Each row is a point on a tangle of strands that fork, close into loops and nearly touch. The rows are in no order.
Two points are linked if the straight distance between their rows is under 26.3.
k995: [  7 -29  14   9  -9 -28   7  16   8  17   9  25  -5  11   0   9 -26  -2
   1  -6 -12  -2 -29  18   9  -8  31   2]
k642: [ -3  10 -20   0 -10   5  -2 -24   2   3 -20   4   3  -5  15 -12  -4 -13
  -7  13  25   3  -7  16   2  13  11  -9]
k581: [ 12 -23  20  -1 -16 -22   7  10   4  12  -1  14  -4  15  15 -14 -16  -6
 -12   2  -6   0 -24  26   6  -2  26  -4]
k422: [ 16 -22  27  -8 -23 -12  17  17   1  15  -8   4   0  30  18 -20  -2 -14
  -9 -10   6  -5 -27  24   3  -2  33 -14]
k547: [  1   0  16   0   8   0  10  17   4 -11   2  -5  -1  -2  -4   3  -3  -3
   9 -10  -9   2  11  -8   3  13  -2 -11]
k599: [ -5  20   6   1   4  -2  -7 -11  -2  12 -13 -30   1 -16 -15  -9  13   9
  -2  10  -4  32  29 -39  -5 -15 -36  20]
k981: [ -7  20  -9  -8   5   6   3 -11   2  -5 -10   1  10  -8  15   0  -3  -5
   0  11  16  16   6  -3   1   8   2  -5]
k417: [  6 -18  12  21  -9  -8  -5  29  -1  -2  11  29 -14  10 -18  15 -10  10
   1  -4 -19  -7 -25   1  -1 -12  16   9]
k462: [  8 -32  21   4 -12 -30  13  14   3  19   9  20  -5  15   4   2 -22  -5
  -4 -11  -7  -3 -29  21   7  -8  35   2]
k459: [ 13 -18  17  -7 -18  -9  17  15   4  13 -12   1   1  23   7 -19   0 -12
 -15  -3   6   6 -12  14   8  -2  23 -29]
k182: [ -3  14 -22   3  -9   9 -12 -29   2  -4 -16   5   2  -5  15 -12  -8  -6
  -9  20  20   0  -8  17   1  10   9  -5]
k451: [ -6  -9 -19  -8 -14  -3  -9 -23   9  11 -13  17  -8  -1  28  -8  -7  -3
  -7   9  14  -9 -19  33   4  12  13  -2]
k2: [  7  -2  20  -4   0  -3  10  11   7  -6  -3  -7   0   4   4  -1 -10  -1
   2  -1  -4   9   7 -12   5  11   3 -24]
k360: [ 19 -26  35  -5 -18  -7  17  21  -1  13  -3  -2   2  33   6 -19  -4 -11
  -8 -16  -1  -2 -26  19   6  -3  35 -16]
k367: [  1  -3 -39   6  18   6 -24 -11  -2  -1  25   3  -9 -15   5  22   3  19
   3   4   6 -24  -3  27  -6   1  -1  13]
k70: [ -9  29 -31 -11   2  17 -14 -21   6   3  -8 -19  21  -7  26  -1  17   6
  18  13  16  11   6  -8 -11   7 -16  22]
k649: [ -9  23 -43 -12  15   3 -16 -40 -11  -7   8  -5  22 -14  11  -1  17   6
  -6  22  15  -4   5  12 -15  -6 -11  21]
k788: [  5 -11  25  -5  -6 -10  15  15  10  -3   3  -3  -2   9   2  -2 -12  -4
  -1  -5  -3  10   7 -16   8   2   3 -29]
k236: [ -6   5 -21  11  16   2 -21  -8  -4  -9  12   8  -8 -10 -18  14   4  13
  -1   6 -11 -23   6  14  -1 -15  -8   8]
k254: [ -9  22  -6   1   0   8 -18 -23  -3  13 -15 -35   5 -16  -8  -9  27  17
   5  13  -3  28  25 -36 -10  -4 -33  22]
k407: [ -4  29 -31  -3   1  16 -18 -34  -1  -7 -12  -7  21 -10  15  -9   7   1
  10  15  21  -2  -7   9 -13  10   1   5]
k826: [ -3 -13 -15 -11 -14  -7  -9 -19  14  17 -18  19  -5   2  33 -10  -4  -4
   1   3  10 -15 -24  39   3  13  21  -3]
k533: [-11  32 -46 -12   0   8 -17 -35   1  -3  -6 -10  29 -14  20  -8  17  -1
  10  19  30   1  -3   7 -18   3 -10  13]
k272: [  7   5  -9  -1  -9   4   4 -15   4  14 -31  -7   3   1  16 -15   0 -14
   7   2  23  -1  -5  10   2  19  16 -21]
k768: [  4 -21  23  -1  -9 -14  24  30   5   1   6   5   0  14 -17  -9  -9  -8
  -7 -20  -5   9  -7  -3   0  -5  12 -25]
k878: [  1   6   6   1   6   7  13   0   0   6   4  -7  -1  -7  -6   6   6  -9
   3   0   3   8  31 -31   8  -8 -22  23]
k58: [  1 -26  38 -11 -15  -7  22  17   8   3   6  -6  -4  17  -3   0  -6  -9
  -2 -21  -3   6   2 -26   6   0   6 -29]
k659: [  6 -15  22  -7  -7 -11  17  16   9   1  -2  -1   1  11   0  -7  -9  -6
  -8  -5  -2  13   1  -7   6   2   9 -34]
k904: [  8   9  30   0   5  -2  10   9 -13   7 -12 -24  -2  -8 -27  -3  13  -5
   8 -12  -6  10  25 -46  -2 -16 -28  11]
k622: [ -1  12 -11  -6  -6   1   7 -18   6  15 -24  -5   8  -5  23  -7  -2  -9
  16   4  27   9   2 -11  -2  13   9 -15]
k353: [ 14 -33  28   8 -14 -18  22  25  -6  11   6   9  -4  21 -17  -9 -15  -9
  -7 -23  -7  -4 -27  10   1  -7  28  -4]
k302: [  9 -27  20  -1 -11 -29   8  10   5  17   4  20  -2  15  14  -4 -19  -3
  -7  -2  -9  -1 -28  26   9  -5  33   0]
k732: [ 14 -18  16   4 -12 -10   7  12   3   4  -4   5  -3  12   1 -18 -12  -7
 -16   2  -6   7 -16  18   6   3  17 -17]
k503: [  0   3 -29   1  13  13 -25 -30  -5  -6  17   4   0 -13  13   6   3  17
  -3  10   8 -18  -3  22  -7   8   5   9]
k703: [ -7  24 -10  -5  16   5  -9 -12   0 -14   3  -6  12 -11   1   3  -3   0
  -1  11   0   3   8   7   2   1  -7   6]
k696: [ -1 -22  -6  -1  -7   0  -9  -4   3   7  11  19  -8  -9   6   4  -6   4
  -8  -4  -3  -6 -21  23   3  10   9   5]
k14: [ -6  20  10  -3   3  -5  -1  -5  -6  14 -11 -28   0 -15 -15  -9  13   5
  -4   4   2  33  30 -42  -5 -17 -33  17]
k257: [  0  10 -17  -1  -8   4   4 -20   2   8 -26   0   3  -3  14 -13  -2 -14
   0   7  26   3  -5  11   1  16  13 -16]
k708: [ -8  28 -43  -8  -1  11 -18 -40  -4  -4  -7  -6  25 -13  17  -9  14  -1
   6  17  29  -4  -6   9 -18   6  -2  13]
k825: [ -3 -17 -16   1  -4  -2 -13  -3   7   6  21  22  -8 -13   9  11 -10   9
  -8   1   2  -7 -18  24   4   1   7   4]
k199: [  3  -5 -28  14   7   0 -20  18  -2  -3  21  18 -17  -1 -10  30   4  21
  -2   9  -8 -19  -6  16   4 -21  -6  11]
k683: [ -3   4  -4  -5   1   6   2 -10  -4  -6 -10   5   2  -8   5  -6   2  -6
 -10   1  11   8  -4  10   1  16   8 -10]
k25: [ -3  17 -22  -5   3  21 -14 -19   2  10  -3 -25  13  -6  13   0  22  10
  10  13   5  15  18 -20  -3   3 -27  31]
k744: [ -1  23 -16  -3   0  18 -15 -17   8   9  -8 -22  11  -5  21  -3  16  10
  14  18   8  14  17 -20  -6   3 -19  26]
k671: [ -5   1  17   8   5  -2  15  29   3 -14   2  -2 -10   9 -13   9  -3  -3
  11 -12 -18  -5  14 -14   4   2  -9  -5]
k620: [-11  21 -31 -14  19   9  -9 -23  -9  -6   5 -18  23 -11   7   6  12   3
   3   5   4   2   7   3  -8  -1 -23  26]
k907: [  9  -1  32  10  -2   1  15  16   0  -6   5  -9 -10   7 -13   4  -1  -6
  10  -4 -10  -6  28 -36   8  -7 -13   1]
k365: [  8   0  17  -6   0   1   8   1   3  -1 -11  -8   1   5  14  -2  -7   1
   9   1   1   8   6 -16   3  14   5 -23]
k234: [ 18 -28  31  -6 -15  -6  19  22   0  14  -3  -4   3  29  -2 -19  -2 -10
  -9 -18  -2   2 -21  13   6  -3  29 -22]
k136: [ -7  -2  13  10   2  -4   0  27  -3 -14   0  13 -11   1 -26   6   5   2
   2 -13 -21  -6  -7   4  -4  -2   1   0]
k889: [  7  -8  16  -9 -19 -10  12   3  11  17 -21  -3   0  20  15 -15  -1 -13
  -1   2  14   3  -2  -1  10  -3  18 -42]
k228: [ -5  -7  19   8  -3 -15  17  46  -1 -13   5  18 -12  17 -26   2  -6   1
  -8 -14 -18   6  -7  -7  -5 -15   4  -9]
k475: [  2 -11  18  13  -8 -15  13  37   1  -8   5  19 -10  11 -27  -5 -11  -2
  -8 -12 -14   3 -14   0  -5 -12  11  -8]
k296: [ -4  17 -17   1   0   9 -14 -26  -1  -9  -8   6   5  -8  10  -8  -5   0
  -9  19  14   2  -5  15   0   8   6  -3]
k81: [  3  -7  14  11  -3  -8   3  24   3 -10   3   9  -7   1 -22  -7 -10  -1
  -3  -8 -15  -1  -8   7  -2   3   7 -10]
k964: [ -3   5 -23   9  17   5 -22 -16  -5  -7  16   3  -4 -13 -11  13   4  13
   0   5  -5 -25   5  16  -3  -7  -5  11]
k678: [ -4  14 -25  -3   0  20 -15 -24   0  13  -2 -27  12 -10   6  -1  28  12
   6  13   5  19  23 -26  -4   1 -31  31]
k553: [  5  -6  37   9  -9  -5  19  23   2  -8  10  -4 -14  13 -14   3  -3 -10
   2  -5  -8  -3  27 -38   8 -13 -10  -6]
k112: [ -5  21 -20  -8  14  18  -9 -14   0  -1   0 -23  19  -6  13   4   8   5
  12   9   1  10  13  -8  -1   2 -21  27]
k715: [-13  -6  -8   7   3  -4  -8  16  -8  -5  11  26 -16  -3 -23  21  13   8
 -10  -5 -14 -11  -5   6   1 -19  -6   9]
k560: [  0  -4 -40  -5  12   8 -27 -24   2   1  13   6  -1  -9  29  10  -7  23
   3  10  10 -14 -19  35  -5  13   7  -3]
k461: [ 14 -21  18   3 -16 -16   8  11   2  10  -2  10  -4  15   8 -18 -14  -8
 -17   3  -5   3 -20  23   6   0  22  -9]
k30: [-12  33 -45 -15   3   8 -15 -27   2  -1  -4 -15  27 -11  23  -4  19   2
   9  18  23   8   2   2 -15   1 -18  19]
k231: [ -2   0 -35  -2   4  13 -25 -35   2  -2   8   7  -2  -6  28   3  -6  18
   1  14  12 -18 -13  27  -6  14   7   2]
k584: [-17  -1  -2   5   5  -4  -1  18 -10 -10   4  18 -13   0 -26  18  13   2
  -6 -12 -17  -8  -3   5  -1 -13  -8   7]
k572: [ -3  -2  -9  -3  -7   5  -3 -16  -4  -2  -9  10  -4  -5  10  -9  -1  -6
 -14   5  13   4 -10  19   2  15   9  -5]
k789: [  4 -12  15  19  -8  -8  -3  29  -1  -7   7  24 -14   6 -24   3  -7   5
  -3  -7 -20  -6 -18   4  -5  -9  11   3]
k359: [ -3  31 -21  -5   5  14 -12 -18   8  -4 -14 -10  20  -7  21  -4   0   3
  16  17  16  10   3  -6  -7   7  -4   6]
k633: [ -6   7   1   0   9   6  16   5   1   0   6  -5   0  -4  -6  11   1  -9
   5  -2   0   5  26 -21  11  -4 -21  19]
k797: [ 14 -21  22  -7 -22 -10  16  16   2  14 -10   3  -1  26  14 -23  -1 -15
 -15  -5   9   0 -20  22   5  -3  29 -19]
k658: [  0   1  11  -2   7   1   8  11   1 -10  -1  -2   0  -5  -5   0   0  -4
   3 -11  -5   4   3  -1   1  17   2 -12]
k251: [ -2  -8   6   7  -1   0  -4   9  -2  -7   4  11  -7 -10 -17  -1   2  -2
  -5 -12  -7  -6  -9  12  -3   8   5  -1]
k496: [  7  16  33  -4   4  -1   8  10 -14  11 -11 -34  -1  -9 -20  -8  14  -3
   8 -12  -2  17  22 -44  -4 -16 -27   6]
k779: [ -4  29 -18  -4   1   9  -5 -17  10  -1 -15  -6  15  -7  22  -6  -6  -2
  12  19  20  14   4  -8  -3   5   0  -1]
k902: [ -8  -7  -9   7  -2  -1 -13  -1   2  -4  18  19 -10 -15  -8   5  -2   4
 -13   1   2 -10  -5  17   2  -5   2   5]
k551: [  3  -5 -29   8  10   4 -27  -6   4  -3  25   7  -9 -14   7  15  -6  19
   1   8   1 -20  -6  26  -1  -2   1   7]
k64: [ -7   0  17  10   3  -7   7  38  -1 -16   0  11 -13  11 -25   6   0   4
   2 -10 -26  -2  -3  -3  -2  -6  -3  -4]
k610: [  4  -9  30   0  -6  -7  17  19   9  -7   9  -4  -7   6   0   2 -12  -5
   3  -5  -6   5  16 -25   7   0  -2 -19]
k223: [ 12 -29  26   7 -12 -15  24  29  -5   7   5   9  -3  21 -23 -11 -11  -8
  -8 -26  -7   1 -24   5  -1  -8  24 -11]
k783: [ 16 -27  35 -10 -14  -4  19  21   5  14  -6  -6   5  30  -3 -17  -1  -8
  -7 -19  -4   4 -16   5   7  -5  28 -30]
k315: [ 13   4  31   3   1   4   9   4  -9   4  -3 -17  -4  -4 -12  -1   9  -7
   9  -6  -2   1  27 -39   3  -7 -16  10]
k344: [ -1   6 -31  -1   6  16 -24 -38  -5  -8   7   5   3  -8  21   1   2  15
  -2  15  14 -16  -7  20  -8  13   7   8]
k542: [  3 -11  14  15  -6  -7  -2  24   2  -9   5  15  -9   1 -23  -4  -8   0
  -3  -8 -17  -5 -15   8  -4  -1   9  -3]
k265: [ -7  -4   7   7   1  -1  -3  16  -3 -11   4  13 -10  -7 -22   4   6  -3
  -3 -15 -11  -8  -6   8  -4   3   2   1]
k241: [  8  -3  12  -5 -15  -7   8   0  11  15 -24  -5   0  15  16 -14  -7  -9
   3   8  12   3   0  -4   9   1  16 -42]
k507: [-16  13 -30   0  24   4  -6 -16 -16 -11   5 -10   8 -10 -16  17   1   5
   6  -1 -12 -16   7   0  -7 -10 -28  21]
k983: [  0 -11  35   4 -12  -8  22  25   5  -9  12  -2 -13  14 -10   5  -6 -10
   0 -10  -5  -1  21 -35   8 -10  -7 -12]
k117: [ -2  12  -5  -9   2   6   8 -10   1   1 -17   1   6  -4  16  -2   1  -7
   4   2  19  13   2  -6   1  15   5 -12]
k24: [-14  15 -22   6  20  11  -1  -4 -12 -13   2 -12   5  -2 -17  17  -8   2
   9   1 -18  -8  10  -8   1 -10 -35  23]
k564: [ -4   8 -43  -3   7  12 -20 -44  -6  -4  11   6   7  -9  24   2   8  12
  -2  17  22 -17  -5  20 -14   9   5  13]
k767: [ -4  23 -11  -4  16  13  -7  -9   3  -4   3 -19  17  -6   7   5  -1   3
   9  11  -2   8  15  -7   4   0 -19  20]
k396: [  7 -14  21 -13 -21  -7  14   8  10  20 -19  -2   1  25  13 -15   5 -15
  -3  -5  13   2  -5   1   9  -3  22 -42]
k108: [  6   8  19  -2   3   2   7  -2  -9  12  -5 -17  -1 -12 -12  -3  16  -6
   0  -4   6  14  28 -39   0 -11 -21  20]
k172: [ -5   7  -1  -6   5   3   4  -5  -3  -9  -3   5   3 -11   1  -1   2  -7
  -8  -2   8   9   1   8   1  14   4  -7]
k579: [-17  15 -15   8  16   7   6   5  -8 -13   3  -4  -1   1 -16  17 -10  -2
   4   4 -17  -3  15  -9   8 -15 -32  19]
k647: [  0   3   9  -8   7   5  10   2   0  -6  -6  -4   4  -5   7   2   1  -4
   5  -6   3   8   5  -6   1  18   2 -11]
k167: [ 13 -28  42 -14 -13  -2  17  20  11  14  -6  -9   5  31  -5 -13  -3  -6
   0 -19  -9   5 -13  -5   8  -6  26 -35]
k994: [ -2  -9 -20   6   2   2 -22  -3   7  -1  25  17  -9 -15   6  12 -10  13
  -6   8   2 -12 -10  24   3  -4   2   4]
k737: [-21   5  -1   3  11  -1  15  20 -10 -12   1   5 -10   4 -19  19   5  -6
   0 -11 -17  -3  10  -6   6  -6 -21  10]
k454: [ -5  21 -22  -7  17  12 -18 -30  -9 -13   1  -7  18 -12   7   1  10   6
   0  10   7  -5   1  12  -9   5  -3  12]
k151: [ 11 -33  24   6 -14 -26  17  20  -4  15   7  14  -8  18  -7  -2 -18  -9
  -8 -18  -7  -4 -29  14   3  -6  31   2]
k738: [ -7  16 -37  -8  20   2 -16 -38 -13  -6  14  -2  16 -16   5   4  16   8
  -7  14  11 -11   7  14 -12  -4  -7  19]
k166: [  7   5  23   3   4   1  14   6 -13   4 -11 -15  -4  -5 -30   1  12  -7
   9 -11  -8   5  28 -48   0 -14 -27  15]
k970: [ -4  20 -31  -7  10  13 -20 -38 -11  -9   2  -3  17 -12  12  -1  13   6
  -2  14  16  -9  -1  13 -13   5   0  13]
k844: [ -1   3 -21   7  13   8 -25 -19  -3  -8  18   4  -3 -15  -4   9   1  14
  -3   8  -1 -21   4  19  -3  -2  -1  10]
k427: [ -2  25 -21  -1   4  14 -18 -30  -1 -11 -10  -2  14  -8  12  -7  -1   2
   3  18  14   0  -5  11  -6   9   4   2]
k382: [  6  -4  30   3  -1  -3  13  16   8  -8   7  -8  -7   6  -1   3 -10  -4
   8  -4  -7   1  20 -26   7   3  -5 -11]
k224: [-10  19  -4  -5  13   3   3  -4   1 -12   3  -2   9 -11   2   5  -4  -6
  -2   6   4  10  12   2   5   1  -8   5]
k6: [ 11 -12  16   5  -6  -7   6  14   4  -3  -1   4  -3   5  -9 -14 -12  -3
 -11  -2  -9   6 -11  11   3   7  12 -19]
k630: [-13  28 -41 -15   2  12 -13 -23   3   3  -2 -19  24  -9  25   0  22   4
  10  17  19  11   7  -5 -12   1 -25  24]
k758: [ -9   4 -17  11  10   0 -17   0  -4  -8  13  14 -11  -9 -20  16   3  11
  -7   7 -10 -18   5  12   1 -20  -7   7]
k888: [  1  -4 -38  -1  14   8 -25 -19   1  -2  22   4  -3 -13  22  14  -3  23
   1   9   9 -16 -14  32  -7  11   5   3]
k834: [ -7  16 -18  -1   0  16 -18 -27  -1  14  -8 -31   9 -15  -3  -4  32  15
   4  11   1  24  25 -32  -7  -1 -34  27]
k938: [ 16   8  36   1  -1   4   5   2 -12   6  -5 -21  -3  -6  -5  -6   9  -4
   7  -3   2   7  22 -39  -1  -7 -13   6]
k330: [  6  -6  16   4   0  -6   7  19   6 -10   1   1  -1   1 -13  -8 -10  -2
  -4  -6 -10   7  -2   4   1   8   7 -20]
k339: [ -2   4 -39  -1  17   8 -20 -35  -8  -4  22   3   3 -14  12  10  12  14
  -5  12  14 -19   3  21 -10   3   1  16]
k575: [ -3  -4 -16  -3 -13   4  -7 -22   1   4 -13  12  -7  -2  19 -10  -6  -6
 -13   9  16  -3 -14  25   3  14  10  -3]
k37: [ -3  -1 -43   3  21   5 -19 -24  -6  -1  27   2  -3 -16   7  17  10  16
  -3   8  11 -21   5  23  -8   1  -2  16]
k295: [  5   4  15  -1   4   5  11  -2  -5   9   0 -12  -1  -9  -7   1  11  -8
   3  -3   4  10  30 -36   4  -8 -19  21]
k993: [  0 -17   3   8  -6   0  -7   6   0  -2  10  17 -11 -10 -11   0   0   0
  -5 -10  -7  -9 -14  15  -2   7   8   4]
k969: [ -8  -3  21   8   2 -12  16  47   0 -16   4  13 -14  19 -23   7  -4   3
  -4 -11 -25   4   0  -9  -2 -14  -3  -7]
k307: [  8   2   6  -3  -2   4   5  -3   2   1 -21  -5   2   5  11  -9  -2  -3
   4   2   6   7  -3   0   3  19  11 -27]
k62: [  3  -1  16   6   5   7  18   8 -10   3  -5  -6  -7   0 -24   7  11  -8
   9  -9  -9   0  30 -42   6 -10 -25  18]
k97: [ 10 -21  14  15 -12 -11  -2  15   3   2   7  15  -8   3 -10  -8 -17  -1
  -6  -3 -14  -2 -21  14   1   2  15  -1]
k639: [ 10   2   9  -4  -8  -2   4  -4   7  10 -26  -8   1  10  15 -11  -7  -6
   9   6   8   3   1  -5   5  10  13 -35]
k99: [  8 -26  24   3 -11 -13  24  32   0   4   5   7  -2  18 -24 -11 -10  -9
  -8 -25  -7   4 -18   0  -2  -7  18 -17]
k920: [  5  -2   1  -2  -2   6   4  -6  -2  -2 -18   0   1   1   5  -9   1  -4
  -3   0   7   6  -6   9   1  22  11 -18]
k986: [  8 -18   2  -6 -11  -9  -9  -6   9  15 -12  17  -4   9  26  -8  -8   3
   2   4  -9 -10 -30  34   4  13  23  -2]
k787: [  7 -30  44 -14 -15  -5  16  19  13  10  -5 -11   1  29  -6  -8  -6  -6
   2 -22 -13   6 -10 -15   7  -4  18 -36]
k92: [ -8  20 -27 -12  17  15  -8 -18  -5  -3   4 -23  22  -9   9   6  11   3
   7   6   2   7  10  -3  -4   1 -26  28]
k415: [  6 -24   3   1  -9  -1  -8  -3   2   8   1  14  -7  -2  10  -4  -8   3
  -5  -3  -9  -5 -24  25   2  14  15   3]
k497: [ 12 -19  10   3 -12  -6  -5   0   2   7  -8  10  -6   7  13 -13 -10  -1
  -7   3 -10  -4 -23  25   4  12  17  -3]
k577: [ -7  -9 -15  10   3  -3 -11  19  -8  -3  16  27 -16   1 -20  28  12  15
 -11   1 -14 -11  -4   8   3 -24  -6  11]
k174: [ -7   2  13   4   8   1  14  22   3 -11   2  -3  -6   2 -10   9   1  -5
  10 -14 -12  -4  13 -10   4   8  -8   0]
k369: [ -5 -13  -5   6  -5  -1  -9   3   1  -1  16  21 -10 -12  -9   6   1   2
 -10  -7  -2 -10 -10  15   0   0   5   7]
k653: [ -2  -5 -24  13   3  -1 -20  11   2  -3  22  20 -15  -7  -7  23  -1  16
  -4   7  -5 -19  -5  16   3 -18  -5   9]
k277: [ 11 -16  18  -7 -11  -9  17  14   6   8  -8   0   2  17   2 -14  -5  -8
 -13  -3   2  12  -6   5   8   1  15 -34]
k87: [ -1  10 -14   4   9   8 -23 -23  -3 -11  12   4   1 -14   1   1  -2   9
  -8  12   2 -11   0  18  -2   3   2   5]
k968: [  0   9   3 -10   0   5  10  -8   1   4 -14  -4   3  -3  21   1   1  -3
  11   1  16  11   7 -18  -2  14   2  -9]
k429: [  9 -21  17  14 -12 -15   8  24   2   1   7  17  -9   7 -17  -9 -17  -4
 -11  -7 -11   2 -18   9  -1  -7  16  -4]
k899: [  8 -24  11  19 -12 -14  -2  24   4   4  11  27 -12   9 -13  10 -22   4
   1  -4 -16  -5 -27   8   3  -9  21   7]
k435: [-21  12  -8   5  13   3  14  13  -9 -12   4   2  -6   2 -17  19  -3  -7
  -1  -3 -15  -1  14  -8   9 -12 -27  14]
k764: [ -8  -2 -14  10   2  -1 -15   3   1  -5  18  19 -12 -12 -14  13   1   8
  -9   3  -4 -15  -1  15   2 -15  -3   8]
k850: [-11  25 -37 -16  15   5 -11 -31 -10  -7   4 -12  26 -12  12   2  17   3
  -1  13  11   2   4   6 -12  -3 -18  22]
k298: [  4   7  -7  -4  -6   2   6 -17   6  17 -29  -9   6  -1  19 -11  -2 -12
  15   1  24   2   0  -3   0  17  14 -23]
k416: [ -8  10 -24   1  22   4 -18 -23 -10  -9  10  -4   5 -15 -12  11   7   8
   1   3  -5 -21   7  13  -6  -6  -9  15]
k880: [ -8  12  -2  -2  10   5  11   3   3  -3   7  -7   3  -7   0   9  -3  -8
   4   3   0   8  24 -14  11  -3 -19  17]
k821: [ -5  22   0   3   2   3 -14 -16  -2  10 -14 -33   3 -16 -12  -9  18  15
   2  12  -6  31  28 -38  -8  -8 -34  20]
k805: [ -5  27 -23  -6  -2  18 -16 -19  10   8 -10 -21  15  -7  28  -4  15   9
  20  15  15  12  11 -15  -9   6 -16  21]
k505: [  8 -27  13  15 -13 -21   4  21   5  10  11  25 -10  11  -9   6 -25   0
  -1  -5 -13  -2 -28  11   4 -10  25   5]
k592: [-17   2   7   4  10  -1  10  29 -10 -14  -1   7 -13   8 -22  18   9  -1
   2 -15 -23  -5   4  -4   1  -4 -14   6]
k284: [  6 -20  18  16 -13 -18  13  30  -1   0   8  22 -11  11 -23  -4 -16  -3
 -10 -12 -10   1 -21   3  -3 -12  18  -3]
k347: [-15  12 -32   0  22   8  -3 -12 -17 -11   6 -13   9  -6 -15  18  -2   3
   9  -2 -11 -10   8  -7  -7 -10 -35  27]
k690: [ 11 -18  23 -11 -20  -5  17  14   7  17 -15  -2   2  28   9 -18   6 -14
  -8  -8   9   3 -11   7   8  -2  26 -35]
k607: [  8   0  24   8   3   5  15  10  -6   0  -1  -9  -7   1 -17   5   8  -8
  10  -8  -9  -4  29 -37   7  -4 -17  12]
k554: [ -2  11 -16   3   3  11 -21 -28  -2 -11   3   7   2 -10   9  -4  -5   7
 -10  17   8  -6  -5  19  -1   7   6   2]
k687: [ -1 -18  37  -2 -16  -9  25  24   6  -6  12  -4 -12  15  -9   3  -5 -11
   0 -17  -3   0  15 -35   5  -7  -3 -17]
k710: [  2  -4 -40  -1  19   5 -24 -14   0  -1  26   2  -6 -16  16  19   1  21
   3   5   9 -19  -9  33  -7   9   1   8]
k472: [ -3   0  20  11   5   1  18  31   0 -13   2  -1 -13  16 -14  11  -1  -3
   9  -8 -22  -6  20 -23   7  -2 -14   0]
k221: [-17  -1   5   4   9  -4   3  27 -12 -13   0  14 -13   6 -26  18  12   4
  -3 -15 -25  -6  -2   0  -2  -8 -11   6]
k782: [  2 -14  21   1  -7 -13  22  29   9  -5   7   4  -4   9 -15  -6 -11  -6
  -6 -14  -7   9  -1  -7   2  -3   6 -25]
k645: [ -5  18 -39  -5   6  11 -19 -43  -9  -7   4   2  15 -12  17  -3  14   7
  -2  18  22 -12  -2  14 -15   5   0  14]
k102: [ 11  15  35  -3   2   2   4   4 -16  11 -10 -28  -1  -9 -10 -11  14  -1
   7  -7   4  15  19 -42  -5 -12 -18   5]
k48: [  6   5  12  -8   0   5   9  -5   1   3 -15  -7   2   2  19   1  -1  -1
  13  -1  10   8   6 -19   0  16   4 -16]
k948: [  4 -28  44 -16 -17  -5  18  15   8   8  -1 -11  -3  23  -1  -4  -5  -7
   1 -21  -7   6  -4 -22   6  -1  11 -33]
k751: [ -6  21 -15  -3  17   9 -18 -23  -6 -14   4  -6  13 -13   0   3   2   5
  -1   9   0  -6   5  12  -4   1  -4   9]
k973: [  1 -22  41  -7 -18  -9  23  19   6  -1  10  -7  -9  13  -5   3  -5 -10
  -2 -20  -1   4   9 -33   6  -3   0 -22]
k56: [  0  15  18  -6   3  -4   5  -2 -11  15 -12 -26   0 -15 -14  -9  18  -1
  -3  -5   5  25  28 -41  -6 -16 -28  16]
k979: [ -5  21 -16  -6  -3   3   3 -17  10   8 -20  -3  11  -9  24  -7  -7  -6
  12  13  27  14   5 -11  -3   8   4  -7]
k250: [ -6  31 -26 -10   8  17 -15 -22   1  -5 -10 -14  23  -7  19  -2  10   4
  16  13  14   6   1  -2 -10   8  -8  13]
k546: [  1  -3  24  13   2   2  20  29  -2 -10   2   0 -17  20 -17  10   1  -2
   8  -5 -22  -6  26 -32   9  -8 -16   1]
k32: [ 11 -19   9  -1 -12 -11  -6  -1   8  11 -10  13  -5  11  23 -12 -12   1
  -2   6 -10  -8 -27  32   5   9  23  -3]
k15: [ -4   8   2 -10   8   4   9  -1   0  -7  -3   0   5  -7   6   4   2  -6
   1  -3   8  11   6  -3   3  14   1  -6]
k661: [-7 17 -2 -9 10  5  7 -4  2 -6 -1 -2  8 -9 11  4 -1 -4  1  5  9 15 13 -7
  4  6 -4  2]
k976: [-12  13 -25   1  23   3 -13 -20 -12 -10   7  -6   7 -13 -16  13   4   6
   4   1 -10 -18   7   9  -7  -9 -18  17]
k152: [  5  -2  27   7   1  -1  14  19   4  -8   6  -8  -9   6  -6   5  -4  -5
  10  -6 -11  -4  24 -28   7   1 -10  -2]
k824: [ -6  18  -7  -1  14   9   3  -3   4  -4   6 -13  10  -6   3   7  -5  -4
   6   9  -3   9  21 -11   9  -4 -21  20]
k175: [  2 -15  -7 -10 -12  -7  -9 -13  12  16 -19  17  -4   6  32 -11  -4  -1
   5   3   2 -16 -28  38   2  14  23  -4]
k543: [  6 -21   9  11  -8  -3  -7   9   3   2   7  15  -8  -4  -9  -2  -9   3
  -3  -7 -12  -8 -21  16   0   8  12   4]
k733: [  1  -6  20   4  -1 -10  14  27  10 -10   5   0  -4   6 -12  -3 -13  -3
   0  -9 -11   6   5  -7   3   2   2 -22]

How many points has the smallest loop of links through each point below? Write none if it is on no loop.
k642 -> 18
k166 -> 8
k461 -> 14
k543 -> 12
k767 -> none
k560 -> 9

A piece is two or more points that can be reached from each other along the links. Count, over all rows, the pieces, the separate loops (a circle has one, a figure eight two, a Y none), the forks (points with three links) and the tips (points with one).
pieces -> 3
loops -> 9
forks -> 16
tips -> 4
